Points on a hilly landscape, in no order, each with its height.
A ball rolls from a point to whichever of its 3 nearest points has the largest drop for the distance, and stops where none of them is lower. Distance is the straight distance between rows; heights are no part of it.
Q83 height 53.8: [ 24   9 -18 -18 -16  -2 -21  16   4  39  -5 -15  25 -14   0   0  -9  16
  -1 -14  21  -5]
Q661 height 36.0: [ 29   6 -15 -17  -5  -5  -4   2   5  21  -8 -10  30 -19  -5   1  -6  15
  -3 -18  23  -6]
Q772 height 47.8: [  3 -20   2 -23  20  17  14   1  16 -18 -15  10 -32  -1  -7 -31   7 -20
  -2  31   1   3]
Q938 height 24.1: [ -3  15 -10   7 -17  -1 -30  15 -12  26   0 -12  13   3  16  -1 -10  18
   7 -10   2   2]
Q797 height 39.2: [ 33   4 -13 -29 -20   0 -20  13  17  29 -12 -11  27 -13  -2  -3  -8   6
  -5 -16  24   0]
Q710 height 34.1: [  4  13  -6   3  -3   0 -19   0 -12   8   4 -18  30   0   7 -16   0  14
   7 -22  19  -4]
Q997 height 8.8: [ 17   5 -20  -2  -6   4   0  -1  -5  37  -3 -17  27 -16  -1  -4  -5  24
  -2 -13  17  -6]
Q23 height 32.0: [  8  10  -1   9  -7  -2  -8   0 -13   3   5  -7  13  -1   4  -1  -3   9
   9 -13  10  -1]
Q248 height 37.7: [-4  6  5 16 -7  1 -2  1 -8 -4  2  0 -9  9  4  2  1  5  4  0 -4  6]
Q839 height 32.2: [ -4   9   7  12  -6  -6  -8  -2 -16  -9   3 -11  13   6   5  -4   0   3
   7 -14  11   3]
Q17 height 27.8: [-14 -14  16  11   2   0  10   1  -4 -28  -2  -2 -17  13 -11 -12  15 -19
  -6  10  -5  18]
Q9 height 62.1: [-17   0  -7  21 -15   7 -20  13  -7  16  -3  -1  -5  16  13  -3  -4  13
   7   4 -17  14]
Q449 height 45.1: [-18 -20   3  13  -4   9 -14  18   9  -8 -21  -9 -27  14   3 -15  15  -5
   0  22 -19  29]
Q704 height 17.7: [ 25   6  -9 -22 -11   1 -26   9  10  14  -5 -20  31  -9   1 -18  -2   4
   1 -27  32  -1]
Q365 height 29.7: [ 19   4 -13  -3   5   0   2  -8  -8   5   2 -13  38 -14  -6 -14   0  12
  -1 -26  25 -10]
Q659 height 38.5: [  2  -1   4   4   5   3  14  -6   3  -5   8  14 -16   5  -4  11  -2  -1
   2   8  -6  -4]
Q69 height 53.9: [-24   4 -11  23 -12  12 -24   8  -7  20  -2  -3  11  17  12 -15  -1  20
   9   3 -17  19]
Q600 height 37.0: [ -8   3  -4  21  -6   9  -8   2  -9   5   2  -5   7  14   6 -13   2  15
   7  -1  -5  10]
Q204 height 18.8: [ -8  13  -6  13 -11   5 -22   5 -11  13   1 -11  20   8  14  -9  -3  15
   9  -9   1   4]
Q282 height 31.7: [ -1   7  -8  12 -14   0 -10  12 -10  19   1   5  -6   8   9   8  -6  14
   5   2 -10   4]
Q712 height 42.4: [ 15  12 -16   1 -10   0  -6   7  -7  29   0  -4  13  -9   2   7  -9  22
   1  -8   8  -6]
Q235 height 21.4: [ -6  -6  19   1   4  -5  17  -5   4 -21   4   8 -24   1  -4  13   6 -19
  -2  11  -8   4]
Q465 height 27.6: [ -4 -12  -7   9  -5  17   4   7   6   2  -4   8 -21  16  -2 -13   8   2
   4  19 -14  13]
Q919 height 44.2: [ -3 -13   9  -3  17   3  28 -13   5 -24  11  18 -16   4 -12  -7   3 -17
  -2   9  -3  -6]
Q174 height 26.3: [-21  11   9  17 -14  -1 -27   6 -13  -2  -1 -19  19  12  16 -10   0   8
   7  -8  -3  12]
Q438 height 29.2: [ 16   3 -12  -6  10   0  18 -10   6  15   8  12   6 -11  -8  23  -5  16
  -3   2   0 -15]
Q487 height 39.7: [ 25   6  -6 -21  11 -10   6 -10   7  -5  -5   7  31 -22 -12  15  -7   6
   0 -18  19 -12]
Q965 height 49.1: [ -4 -15  12 -22  16   6  17  -1  20 -20  -8  13 -34   2  -6  -9   4 -27
  -2  30  -6   3]
Q935 height 55.2: [  0 -18  -2  -8  17  16  27 -12   9 -15   6  18 -19   5 -12 -20   7 -13
  -2  16  -5  -5]
Q253 height 46.9: [-14  10  -8  13 -24  -5 -32  20 -14  25  -5  -5   0   8  21   7 -12  10
   5  -5 -10   6]
Q370 height 8.0: [ -9 -12  10  10   8   3  15  -6  -5 -25   4   8 -11  11 -12 -15  10 -12
   1   5  -2   8]
Q996 height 36.4: [-20  11 -10  19 -20   3 -32  16 -13  25  -2  -8  10  11  21  -4  -8  15
   8   0 -12  10]
Q333 height 33.2: [  8  12  -6   5  -5  -2 -13  -1 -11   8   3 -15  23  -3   5  -7  -1  15
   8 -18  16  -2]
Q88 height 31.9: [  8 -12  -9 -11  30  -2  33 -26   1 -13  18  20  15 -17 -16   6  -2  -2
  -7  -6  -1 -24]
Q667 height 39.3: [-12 -16  18  -1   2  -1   8   8   9 -23 -14  -5 -33   2  -6  -6  18 -29
  -6  23 -11  20]
Q737 height 35.7: [  2  -6  -2   9   6   9  16  -9  -1  -7   7  11 -13   6  -7  -4   4   0
   2   8  -5  -1]
Q15 height 47.4: [ -9 -16   7   3  -4   6  -3  14  12 -11 -17  -3 -38   8   2  -4  11 -15
  -3  25 -17  22]
Q843 height 45.9: [ -5 -12  14 -25   9   6  13   7  26 -12 -14  10 -45   1   0  -2   3 -26
  -2  35 -11   6]
Q900 height 51.1: [ -6 -11  11  -8  15  -1  26 -13  11 -22  10  17 -21   4  -9   3   2 -20
  -2  12  -5  -4]
Q185 height 42.6: [-19 -13   5  18  -4  11  -9   9   2  -9 -11  -5 -14  17   3 -14  10   1
   3  13 -16  23]
Q41 height 60.5: [  0 -21  -4 -19  23  15  35 -19  14 -18   6  23 -15   0 -13 -24   3 -21
  -6  18  -5 -14]
Q982 height 19.2: [ 16  15  -5 -12 -14  -7 -32  14  -2  18  -6 -14  19  -6  10   0  -7  11
   6 -18  21  -3]
Q806 height 8.1: [  5 -16 -12   5  16  17  35 -22   0  -3  13  12  -2  -1 -15 -19   5  -2
  -8   5  -5 -14]
Q774 height 33.5: [ 19  13 -15  -7 -11  -2 -17   8  -2  25  -2 -13  25  -9   3  -1  -5  17
   3 -17  19  -5]
Q971 height 26.9: [-25   8   7  23 -20  -5 -26  13  -9   4 -10 -15   0  12  18   2  -2   2
   0  -3 -16  17]
Q184 height 26.6: [ 17  16  -3 -10 -17 -10 -26  15  -5  17  -6  -8   9  -8   9  13 -11   8
   4 -15  14  -6]
Q193 height 34.8: [-15 -23  16  -4   9  -3   8  11   7 -32 -17 -12 -25   3 -15 -23  25 -31
 -13  24  -4  25]
Q427 height 26.7: [  1  12   2   8 -15  -8 -17  12 -11  12  -2   1  -8   3  12  18  -9   8
   5  -3  -5  -2]
Q853 height 65.3: [  4 -23 -11 -13  23  19  38 -20   9 -12   9  17  -9  -3 -15 -29   5 -17
 -10  12  -7 -19]
Q952 height 37.1: [-11   2  24  10  -4 -13  11  -1  -3 -21  -1  -5 -20  -2  -4  17  10 -23
  -6   6 -10  10]
Q893 height 31.1: [ 14   6   2  -4  11  -9   9 -10  -3 -10   6   9  15 -14  -8  12  -5   4
   4 -15  13 -12]
Q200 height 39.9: [ 33   6  -7 -27  -8  -7 -13   3  15  10 -13  -4  30 -18  -7   2  -5   5
   0 -22  27  -5]
Q905 height 21.9: [ -5 -18   4   4   7  14   9   2   8 -16  -8   4 -26  12  -6 -20  11  -9
   1  20  -6  13]
Q467 height 45.8: [  1  15 -11   0 -10   2 -32  10  -7  26   0 -21  32  -2  16 -17  -4  17
   9 -16  14  -1]
Q249 height 20.0: [-26   8  14  22 -16  -5 -24   8 -12  -6  -9 -18   6  14  16  -5   3   1
   1  -4 -11  18]
Q592 height 31.8: [  1 -13 -14  10   5  20  19  -5   4   2   4   8 -11  11  -9 -20   7   6
   0  16  -9   1]
Q336 height 27.1: [-11 -22  20  -5  14  -3  17   0   2 -35  -8  -1 -23   6 -15 -21  16 -33
  -8  18  -1  16]
Q354 height 50.0: [ -1  10 -19  12  -9  10 -10   4 -12  34   5 -12  22  -1   5 -12  -4  26
   5  -6   1   2]
Q406 height 34.7: [ 18  12  -9  -3  -5  -4 -12   3  -4  15   0 -10  20  -9   4   1  -5  15
   4 -17  18  -6]
Q603 height 59.5: [  2 -13  -3 -17  15  17  27 -10  19  -5   4  22 -26   2  -7 -11   2 -12
  -1  26  -9  -6]
Q504 height 29.9: [ -4 -15   8   5  17  -1  26 -14  -6 -26  10  14  -6   8 -16 -16   5 -15
  -4   3   1  -2]
Q413 height 35.2: [ -3  -7   4 -16  20   2  26 -15  20 -12  12  24 -18  -1  -7  12  -2 -10
  -1  17 -12 -14]
Q690 height 32.1: [ -8   6 -15  19 -10  11  -8   5 -10  23   5  -6  14   9   7 -11  -1  20
   5  -3  -4   6]
Q824 height 30.7: [ -3   8  14  12 -11 -10  -5   3 -10  -7  -2  -3 -10   4   6  17  -1  -2
   2  -3  -5   4]
Q226 height 38.9: [-27  14  -3  16 -15   2 -40  10  -8  19  -1 -14  25  13  24 -12  -7  14
   9  -5  -7   8]
Q927 height 8.4: [ 32   2 -17 -28 -15   0  -9   9  16  36 -16 -13  32 -21  -9   2 -10  12
  -8 -15  24  -3]
Q340 height 46.1: [ -3 -20   6 -14  11  10   0  16  16 -12 -22  -2 -40   2   1 -19  14 -17
  -3  33  -5  18]
Q684 height 4.0: [ 13  13 -15  -1 -15  -6 -16  15  -9  31   0   1   8  -8   4  15 -13  19
   2  -6   5  -6]
Q796 height 68.9: [ 24  11 -15 -17 -18  -4 -19  18   3  38  -8  -5  20 -16   0  10 -13  17
  -2 -12  17  -5]
Q187 height 17.8: [ 17   9  -2 -19 -17  -3 -41  16   6  13  -5 -21  22  -3  10  -9  -4   1
   6 -23  26   0]
Q390 height 18.1: [  7  -8 -15   3  13  12  30 -18   3   5  12  12  -4  -4 -12  -4   2   6
  -5   8  -5 -13]
Q787 height 42.3: [ 2  4  4  9  1  1  9 -5 -5 -6  8  8 -8  4 -1  8  0  3  4 -1 -2 -2]
Q206 height 28.8: [  5   5  -4  11   5   3   7  -9 -15  -4   6  -4  18  -1  -5 -12   3  10
   4 -14  10  -5]
Q652 height 28.3: [  9  14  11  -1  -8 -15 -13   4  -8  -7  -3  -8   5  -6   8  16  -3  -2
   3 -15  14  -4]
Q765 height 36.6: [-35   8   3  23 -18   1 -38  14  -8  13 -10 -13  10  14  22  -5  -6   7
   4  -1 -19  18]
Q514 height 57.9: [ 30   2 -19 -26 -13  -3  -2  11  10  47 -14 -10  29 -23 -11  12 -11  18
 -10  -9  21  -5]
Q739 height 51.8: [ -5  -1   9  11  -9   0   2   4  -1  -1  -2   7 -26   8   3  13   1  -3
   1  11 -14   7]
Q498 height 47.5: [-12   0  14  12 -12  -8   0   6   2  -8  -7   0 -30   5   4  18   3 -17
  -3  10 -19  10]
Q789 height 25.6: [ 10   1  -5   7  10   3  16 -11  -8  -4  10   6   8  -2  -8   0   1   8
   1  -8   7 -10]
Q836 height 40.5: [-21  17   4   7 -23 -11 -46  20 -12  11 -12 -26  10   6  29   3  -7  -1
   1 -13  -6   4]
Q395 height 35.1: [ -5   6  -2  13 -21  -7 -16  16 -10  17  -5   6 -19   7  10  20  -8   4
   4   3 -15   4]
Q714 height 31.4: [ 24   6 -11  -6   5  -3  10  -7   1  13  -1   4  19 -19  -9  14  -6  17
  -2 -11  11 -14]
Q958 height 49.7: [  0 -19   6 -12  13  12  15  -1  15 -17  -7  10 -34   7  -8 -18   8 -17
   1  25  -5   6]
Q750 height 41.3: [ -8  -5   8 -21  33 -10  25 -18  14 -20  17  24   3  -9  -9  24  -6  -7
  -1  -1  -6 -19]
Q769 height 6.9: [ 13   0  -9 -12  23  -4  24 -19   4  -3  10  14  13 -16 -13  16  -3   7
  -4  -6   2 -22]
Q213 height 46.0: [ -9  15   8  -4 -24 -18 -52  19  -7   9 -11 -34   9   0  27   6  -5  -8
  -3 -19   8   1]
Q666 height 20.7: [ 10  -3  -9  -7  18   4  27 -16   8   5  15  18   0  -7  -9  16  -3   8
  -5   6  -3 -17]
Q567 height 40.8: [-19 -11  20  13  -4  -6   8   4  -2 -29  -7  -9 -17   5  -8  -7  21 -26
 -10  13 -12  24]
Q231 height 40.9: [-13   5   7  19 -14  -2 -12   8 -10  -1  -5  -4 -12  11  11   6   0   1
   3   1 -12  11]
Q384 height 30.9: [  1  -7  -2  11  10   7  18 -14 -10 -13  13   8   2   6 -10 -12   6   1
   1  -4   3  -5]
Q283 height 49.4: [  2   6  14   1   8 -11  10  -8  -2 -14   6  12  -5  -4  -4  23  -3  -3
   2  -4   3  -7]
Q493 height 54.0: [-10  -8  16 -21  16   1  22  -6  25 -18   3  17 -33   1  -5   7  -2 -27
  -1  24 -11  -5]
Q722 height 10.1: [  2 -10  -4 -13  26   5  35 -21  12 -16  16  24  -4  -5 -11   4  -1  -9
  -4   8  -6 -19]
Q97 height 23.7: [ 17  15   1 -14 -14 -12 -31  15   0   7  -9 -12  13  -6   9   9  -7   4
   6 -19  21  -5]
Q423 height 22.4: [ 11  -4  -5  -5  22  -6  20 -18  -6 -16  10  14  18 -13 -14   9  -3   1
  -2 -15   8 -17]
Q63 height 35.3: [ 35   3 -12 -31 -10  -3  -4   1  20  22 -15  -6  33 -21  -8   2  -8   8
  -7 -16  27  -4]
Q751 height 21.3: [ 13   4 -13   8   3   3  13 -10  -7  12  10   0  12  -8  -4   3  -1  14
  -1  -7   7  -7]
Q4 height 47.2: [ -1 -15   3  -9   5  14   8   6  15  -6  -9  10 -36   9  -2 -10   5 -13
   1  26 -11   9]
Q95 height 47.6: [ -4  17  19   6 -19 -21 -16   7 -12  -8  -8 -18  -4  -5  12  23   0 -12
  -4 -12   0   4]
Q425 height 30.6: [  9  -3  -8   9  14   0  19 -16 -15 -10  11   5  21  -5 -14 -11   1   5
  -3 -16  10 -13]
Q810 height 30.0: [-26  11   5  19 -15   1 -30   8 -10   6  -7 -17  15  15  21  -9  -3  10
   7  -5  -8  13]
Q419 height 34.6: [-11  16  -2   4 -19  -6 -44  16 -11  17  -4 -22  16   5  25  -2  -7   9
   9 -13   3   4]
Q21 height 11.4: [ 12  -2 -18   7   1   9  20 -11  -6  27   8  -3  11  -9  -8   1  -1  21
  -6  -2   2 -11]
Q163 height 40.6: [-15  11 -15  16 -14   5 -28  10 -12  32   0 -11  24   7  18 -10  -6  21
   9  -5  -3   6]
Q777 height 36.5: [ 24  10  -4 -16  12 -10   6  -8   5   3  -2   9  20 -18  -9  24  -7  11
   0 -11  12 -13]
Q13 height 30.5: [ -2   8  -3  12  -3   1  -6  -2 -15  -2   4  -8  17   5   2 -10   1  12
   7 -14   9   1]
Q62 height 36.1: [-13 -13  12  13   0   6   3   3   0 -20  -6  -2 -18  13  -6 -14  14 -10
  -1  12  -9  20]
Q129 height 3.9: [  6   5   0 -10  19  -4  19 -12   9  -4  13  21  -4  -6  -9  25  -5   4
  -1   4  -4 -16]
Q713 height 35.8: [ 17  13 -13 -15 -20  -5 -34  21  -3  33  -7 -11  18  -8  10   2 -11  14
   4 -16  16  -2]
Q555 height 4.4: [  0   1 -14  17  -1  13   9  -8  -8  10   7   0   7   7  -4 -15   3  15
   3   0  -3   1]
Q153 height 32.7: [ 21  10  -6  -8  -1  -6  -6  -3  -5   3   1  -7  26 -13  -3  -3  -3   9
   2 -21  25  -7]
Q779 height 51.4: [ -4  13 -19  10 -13   5 -23  10 -10  38   2 -15  26   0  14  -9  -6  22
   6  -7   5   3]
Q376 height 33.3: [-16 -13  22   4   1  -7  13   4   4 -26  -8  -5 -28   2 -10  -3  17 -31
  -9  16 -10  20]
Q79 height 35.4: [ 18  14   3  -9  -1 -11  -6   1  -1   1  -2   5  10 -13   0  21  -7  10
   3 -13  14  -9]
Q57 height 44.1: [ 8  5 -8  4 -2  2  8 -3 -1 13  7 12 -7  1 -3 17 -5 13  1  5 -5 -6]
Q421 height 33.4: [  4 -13  -3   3  21   2  30 -21  -7 -20  17  18   8  -3 -17 -10   3  -8
  -5  -4   1 -16]
Q440 height 24.6: [ -6 -19  -4   5   4  19   4   7  10  -8  -9   2 -24  15  -3 -25  10  -3
   2  22 -10  16]
Q479 height 20.1: [ -2  15   9  11 -15 -11 -20   9 -14   4  -4  -9  -1   3  14  12  -6   3
   4  -9   2   4]
Q259 height 29.8: [  5 -10  -9  -2  21   6  34 -22   5 -10  17  18  -1  -6 -13  -4   1  -3
  -6   3  -3 -17]
Q210 height 39.1: [ -3  -2   5  15   1   4   9  -5  -7 -13   7   5  -9  12  -4  -6   4  -1
   3   2  -2   4]
Q991 height 21.7: [ 19   6 -17 -11  -6   3 -16   2   2  22  -4 -23  37 -12   0 -17   1  14
  -1 -23  28  -4]
Q230 height 46.2: [-39  13   6  16 -18  -3 -48  10  -8  14  -9 -20  24  12  30  -8  -7   6
   3  -5 -15  11]
Q485 height 41.0: [-20 -17  13  11  -2   3  -3  12   4 -22 -14 -12 -22  10  -5 -13  20 -15
  -6  17 -12  29]
Q553 height 50.9: [  1   2  11  -8  20 -15  16 -13   1 -22  12  16   3  -9 -10  23  -5  -6
   1  -9   5 -12]
Q55 height 64.8: [  6 -20 -10 -21  20  22  30 -13  17  -9  -2  18 -18  -2 -12 -35   6 -16
  -7  23  -6 -11]
Q51 height 24.2: [  6  -9 -11  -9  17  12  31 -16  15   5  14  18 -10  -3 -10   3   0   3
  -6  17 -10 -17]
Q831 height 31.2: [  9   0 -11  -5   8   5  21  -9   9  13  11  18  -8  -3  -8  17  -4   7
  -3  12  -7 -15]
Q764 height 49.3: [  6   4  -3   0   0  -2   7   0   3  10   8  18 -17   2  -3  23  -6   8
   2   9 -10  -9]
Q29 height 48.8: [-31  14  12   9 -15  -7 -44   8 -10   3  -3 -29  29   9  22 -13  -2   1
   7 -11   4   6]
Q607 height 34.3: [ 25  13  -4 -16  -9  -9 -18   7   3  15  -8  -2  14 -14   1  14 -11  11
   3 -17  20  -7]
Q628 height 47.1: [ 28   9 -15 -18  -5  -6  -3   4   6  26  -6  -1  24 -19  -7  14  -9  17
  -3 -10  17  -9]
Q572 height 30.8: [ 12   9   0   5   2  -4   1  -5 -11  -8   5  -2  14  -3  -3   1  -4   9
   5 -16  13  -7]
Q863 height 11.2: [-23   5  17  21 -15  -7 -14   7 -13 -13  -6 -19   0   9  11  -1   6  -5
  -2  -4  -9  18]
Q640 height 27.0: [ 14  -5 -17   0  12   5  29 -16   4  20  11   9   8 -12 -10  10  -2  14
  -7   1  -2 -18]
Q142 height 25.5: [-15  13  -3  17 -16   2 -28  10 -12  15  -3 -10  11  10  18  -6  -6  12
   9  -7  -7  10]
Q720 height 51.0: [ 36   0 -12 -38 -20   2 -12   8  35  24 -16  -7  31 -15  -9  -6  -9  -3
 -11 -19  28   1]
Q892 height 5.6: [  1 -21  -9  -4  29   2  37 -24  -4 -21  19  22  10  -7 -20 -14   2 -14
 -10  -3  -5 -23]
Q141 height 34.4: [-10   8   5  19 -11   0 -13   2 -15  -3   1  -8   7  11  11  -4   1   6
   6  -6   0   8]
Q491 height 29.1: [-12 -16  17   4   9  -3  19  -4   0 -30   3   7 -19   7 -11 -10  10 -26
  -2  11  -3   9]
Q533 height 33.9: [ -4 -10  -4 -24  37  -2  32 -25  14 -19  21  24   7 -12 -12  13  -4  -7
  -5   0  -9 -24]
Q920 height 17.0: [  1   5 -16  15  -7   7   0   1  -8  20   6   1   2   6   3  -2  -3  18
   5   0  -6   0]
Q583 height 45.0: [ -2 -21   7 -14  15  13   3  12  12 -21 -19  -3 -35   5  -4 -26  16 -19
  -2  30  -2  15]
Q49 height 32.4: [ 12  12  10  -2   1 -14  -2  -3  -3  -8   0   3   3  -8   0  24  -7   3
   5 -10  10  -9]
Q476 height 40.0: [-12   2  16  17  -5  -7   0  -1 -13 -21   1  -7  -4  11   0  -1   7  -6
   1  -3   0  10]
Q709 height 33.7: [  5  14  -3 -11 -22 -11 -46  21  -5  21  -9 -18  11  -1  19   4 -10   5
   5 -18  12  -1]
Q414 height 59.9: [-15  -9  25  -6   5 -11  20  -2  13 -28  -1   2 -28  -2 -10   8  11 -36
  -8  20 -13  10]
Q818 height 37.4: [ -4 -21   1  -4  25   1  32 -19  -4 -30  16  23  -2   2 -19 -20   4 -22
  -7   3  -2 -15]
Q109 height 45.6: [-11  -3  10  18   1   2   6  -5 -16 -20   4  -2   2  13  -6 -11   6  -3
   3  -4   1   9]
Q994 height 49.5: [  6   9  -4   6  -7  -5  -2   5  -5  12   4  10 -10   2   4  21  -7   9
   4   1  -6  -4]
Q922 height 7.9: [ 16   8 -14  -5   3   0  10  -2   2  25   5   8   8 -12  -9  21  -6  19
  -3   0   2 -14]
Q291 height 46.3: [-27  -8  12  23  -8   1 -11   8  -3 -14 -11 -14  -8  14   4  -9  14  -6
  -3   8 -17  26]
Q240 height 39.5: [ -9 -16  14  -3  11   3  19  -7   7 -25   0  10 -25   7 -11  -8   6 -22
  -3  15  -6   7]
Q728 height 50.4: [ -7  14   0  -3 -13  -2 -43  10  -6  13   0 -27  30   3  20 -15  -3   8
   9 -17  16   1]
Q770 height 45.2: [  2  -7   4  -3  12   4  22 -11   6 -13  12  19 -16   3  -8   5   0  -9
   0   8  -5  -8]
Q42 height 10.8: [ 16  11 -11 -15 -13  -1 -32  12   3  25  -3 -21  27  -6   9 -12  -2  10
   5 -21  25  -2]
Q986 height 43.2: [ -7 -15  16 -13   5   2  10   7  19 -16 -15   1 -43   0  -3  -3  10 -29
  -5  29 -10  15]
Q373 height 54.8: [ -7  -3   1  18 -12   5  -6   9  -2   5  -3   6 -21  15   7   3   1   1
   5  11 -16  13]
Q84 height 50.2: [-29  -4   3  24 -14   5 -27  15  -1   5 -14  -6  -4  16  15  -7   4   7
   2   7 -23  26]
Q432 height 53.3: [  0  -6   7   4  14  -4  20 -15  -7 -21  12  14   1   1 -12   3  -1  -9
   0  -5   4  -8]
Q956 height 30.2: [ 11  -7 -15   8  12  10  25 -18  -7   4  11   5  13  -7 -11  -6   2   9
  -5 -10   1 -14]
Q860 height 49.0: [  1 -17  -3  -4  19  10  31 -17   3 -21  11  19  -6   2 -14 -18   6 -12
  -5   7  -3 -11]
Q989 height 30.4: [ -9  15   8   6 -18 -11 -38  13 -13   3  -4 -24  15   3  22  -2  -3   2
   6 -16   8   4]
Q191 height 50.3: [ -4  -9  -6 -32  25  11  35 -15  28  -4  11  26 -17  -3  -5  -2  -5 -13
  -7  25 -15 -19]
Q40 height 5.5: [ -8  -7  13   1   1  -1  12   1   8 -11   0  11 -32   6   0  13   2 -15
   0  19 -14   5]
Q630 height 26.8: [  8  15   5  -3 -10  -9 -25   7 -10  -1  -3 -15  17  -1  10   0  -3   5
   6 -21  19  -2]
Q256 height 45.5: [-27  16   3   9 -14   0 -45   7  -9  12  -2 -21  30  10  26 -14  -4   9
  10  -8   2   6]
Q562 height 55.3: [ -1  -3   3   1  -5   1   8   3   6   4   3  16 -29   6   0  16  -4  -1
   2  16 -14   0]
Q909 height 43.4: [-15  -6  13  15 -11  -2  -4   9   0  -8  -9  -5 -28   8   5   8   7 -12
  -3  12 -18  17]
Q955 height 41.2: [-10 -22  15 -15  15   1   7  10  12 -29 -20 -10 -32  -4 -12 -20  21 -32
  -9  30   0  19]
Q588 height 34.2: [ 23  13   1 -13  -3 -12 -12   2   1   0  -5  -4  19 -14  -1   8  -7   6
   3 -19  25  -8]
Q483 height 31.3: [ 26   3 -12 -11   3  -2   2  -6  -1   5  -5  -9  35 -19  -7  -6  -4  10
  -4 -24  27  -9]
Q531 height 30.1: [  1  17  11   0 -18 -15 -31  13 -10   1  -7 -20   7  -2  19  11  -5  -2
   3 -18  11   1]
Q954 height 7.5: [  3  14  -9   8 -12   0 -17   8 -11  22   2  -7  13   1  11  -2  -6  18
   6  -8   6   1]
Q743 height 35.6: [ -5   3  10  16  -4  -1  -1  -3 -11 -12   3  -1  -4   9   2   3   3  -1
   3  -4  -3   7]
Q552 height 44.3: [-15   1   9  19 -17  -4 -12   8  -7  -1 -10  -5 -20   8  12  12   2  -4
  -1   5 -19  15]
Q976 height 44.4: [ -9  10   8  14 -22 -14 -20  13 -12   6 -10  -7 -15   2  15  22  -7  -4
  -2  -2 -16   6]
Q511 height 41.8: [ -4  -1  17   5   7  -9  14  -9  -3 -21   8   9 -12   0  -5  13   1 -11
  -1   1  -1  -2]
Q754 height 40.2: [  4  12 -17   0  -9   6 -21   5  -8  31   2 -22  35  -2   7 -17  -2  20
   6 -17  17  -2]
Q463 height 22.5: [-12 -19  17   0   7  -1  14   2   5 -30  -9  -2 -26   5 -12 -14  18 -30
  -7  18  -4  18]
Q246 height 23.2: [  1  15  -5  -1 -23 -12 -35  22 -13  21  -9  -9   2   1  19  12 -11   7
   3 -12   1   0]
Q733 height 39.6: [  7   1 -10   9   3   8  15  -9  -2   8   9  10  -5   3  -4   3  -1  10
   1   4  -5  -6]
Q195 height 10.2: [ 11  -2 -12 -18  26  -1  28 -19  13   9  10  15  13 -18 -13  25  -3  12
  -8   1  -4 -23]
Q481 height 39.4: [-11  -9  10  12  -4   5   2   4   2 -13  -6   1 -24  13   0  -5   9  -8
  -1  14 -12  18]
Q939 height 54.6: [-14  -8  22 -10  15  -8  23  -9  13 -27   8  12 -24   0  -9  12   4 -29
  -4  15  -7  -1]
Q594 height 11.0: [  5 -16 -16 -11  19  18  41 -23  14   4  12  17  -8  -6 -12 -11   2  -4
 -12  16 -11 -20]
Q852 height 34.0: [12  8 -1  4  0 -4  3 -3 -5  3  5  4  3 -5  0 15 -8  9  4 -7  7 -8]
Q861 height 45.4: [ -4 -16   9 -10   5   7   9   6  17 -13 -12   4 -42   6  -2  -6   7 -20
   0  29 -12  10]
Q715 height 47.7: [ -6  -5  13  -7  14  -5  22 -11   9 -20   9  17 -19   1  -7  14   0 -15
  -1  11  -7  -5]
Q335 height 55.7: [ -2  -7 -14 -29  29   6  35 -19  24   9  18  21  -2  -8  -7  21  -3   2
 -12  16 -17 -26]
Q513 height 39.8: [ -6  -3  -2  18  -4  11   2   0  -4   0   2   4  -8  14   1 -10   3   8
   5   5  -9  11]
Q269 height 8.2: [  8  -4  -7 -21  34  -8  25 -22   8 -13  13  20  24 -21 -15  20  -5   4
  -6 -10   1 -23]
Q873 height 32.5: [ -3  -4  11   4   4   0  15  -7   1 -15   7  11 -20   6  -4   7   1  -9
   0   8  -7   1]
Q727 height 25.0: [  6  13  12   2 -11 -14 -12   5  -9  -1  -4  -5  -4  -2   8  21  -6   0
   3 -11   3  -2]
Q579 height 55.0: [-10  -4  22 -11  19 -14  23 -12  10 -28  13  17 -12  -5  -8  23  -2 -19
  -2   3  -6  -8]
Q167 height 11.1: [ -2  14  -4   9 -17  -4 -26  14 -12  17  -2  -7   5   4  17   9  -8  11
   6  -9   0   2]
Q296 height 30.3: [  3  -5  -5 -24  33  -3  28 -22  15  -6  16  23   6 -12 -11  24  -5   2
  -5   1  -9 -24]
Q197 height 25.7: [-12  15  14  13 -16 -11 -22   7 -16  -7  -3 -21   7   3  14   4  -1  -3
   2 -12   4   8]
Q404 height 45.3: [-22   0   3  24 -18   0 -20  13  -5   4 -12  -6 -17  14  14   6  -1   1
   1   5 -21  20]
Q983 height 26.0: [ 18   4 -14   2   4   2  10  -8  -7  17   2  -5  26 -16  -6   0  -3  19
  -3 -15  15 -10]
Q963 height 38.6: [-11   8  19  15 -14 -15  -4   2 -13 -15  -3 -13  -9   0   6  16   5 -12
  -4  -6  -5  11]
Q683 height 47.3: [ -6 -12 -12 -31  37   5  39 -23  25  -6  21  23   3  -9  -8  13  -1  -4
  -9  11 -16 -27]
Q670 height 11.7: [-12 -20  13   2   7   6  11   2   4 -28  -9   0 -23  12 -12 -22  17 -23
  -4  18  -4  15]

Call two points neighbours if one is among the 3 nearest of the other. Go from one point of each pair to the other, from neighbour to neighbour, staying as low as possible. Name the highest point that can't be avoided.
Q370 / Q670 | Q17
Q892 / Q922 | Q259
Q954 / Q42 | Q184
Q769 / Q21 | Q640
Q927 / Q769 | Q661
Q769 / Q922 | Q438
Q806 / Q129 | Q51
Q997 / Q21 | Q983
Q555 / Q42 | Q282

For each start below, name every point that the ball comes to, in order.
Q562 | Q659, Q873, Q235, Q40
Q333 | Q23, Q13, Q206, Q789, Q751, Q21
Q861 | Q986, Q667, Q463, Q670
Q852 | Q572, Q206, Q789, Q751, Q21
Q513 | Q600, Q690, Q920, Q555
Q839 | Q13, Q206, Q789, Q751, Q21
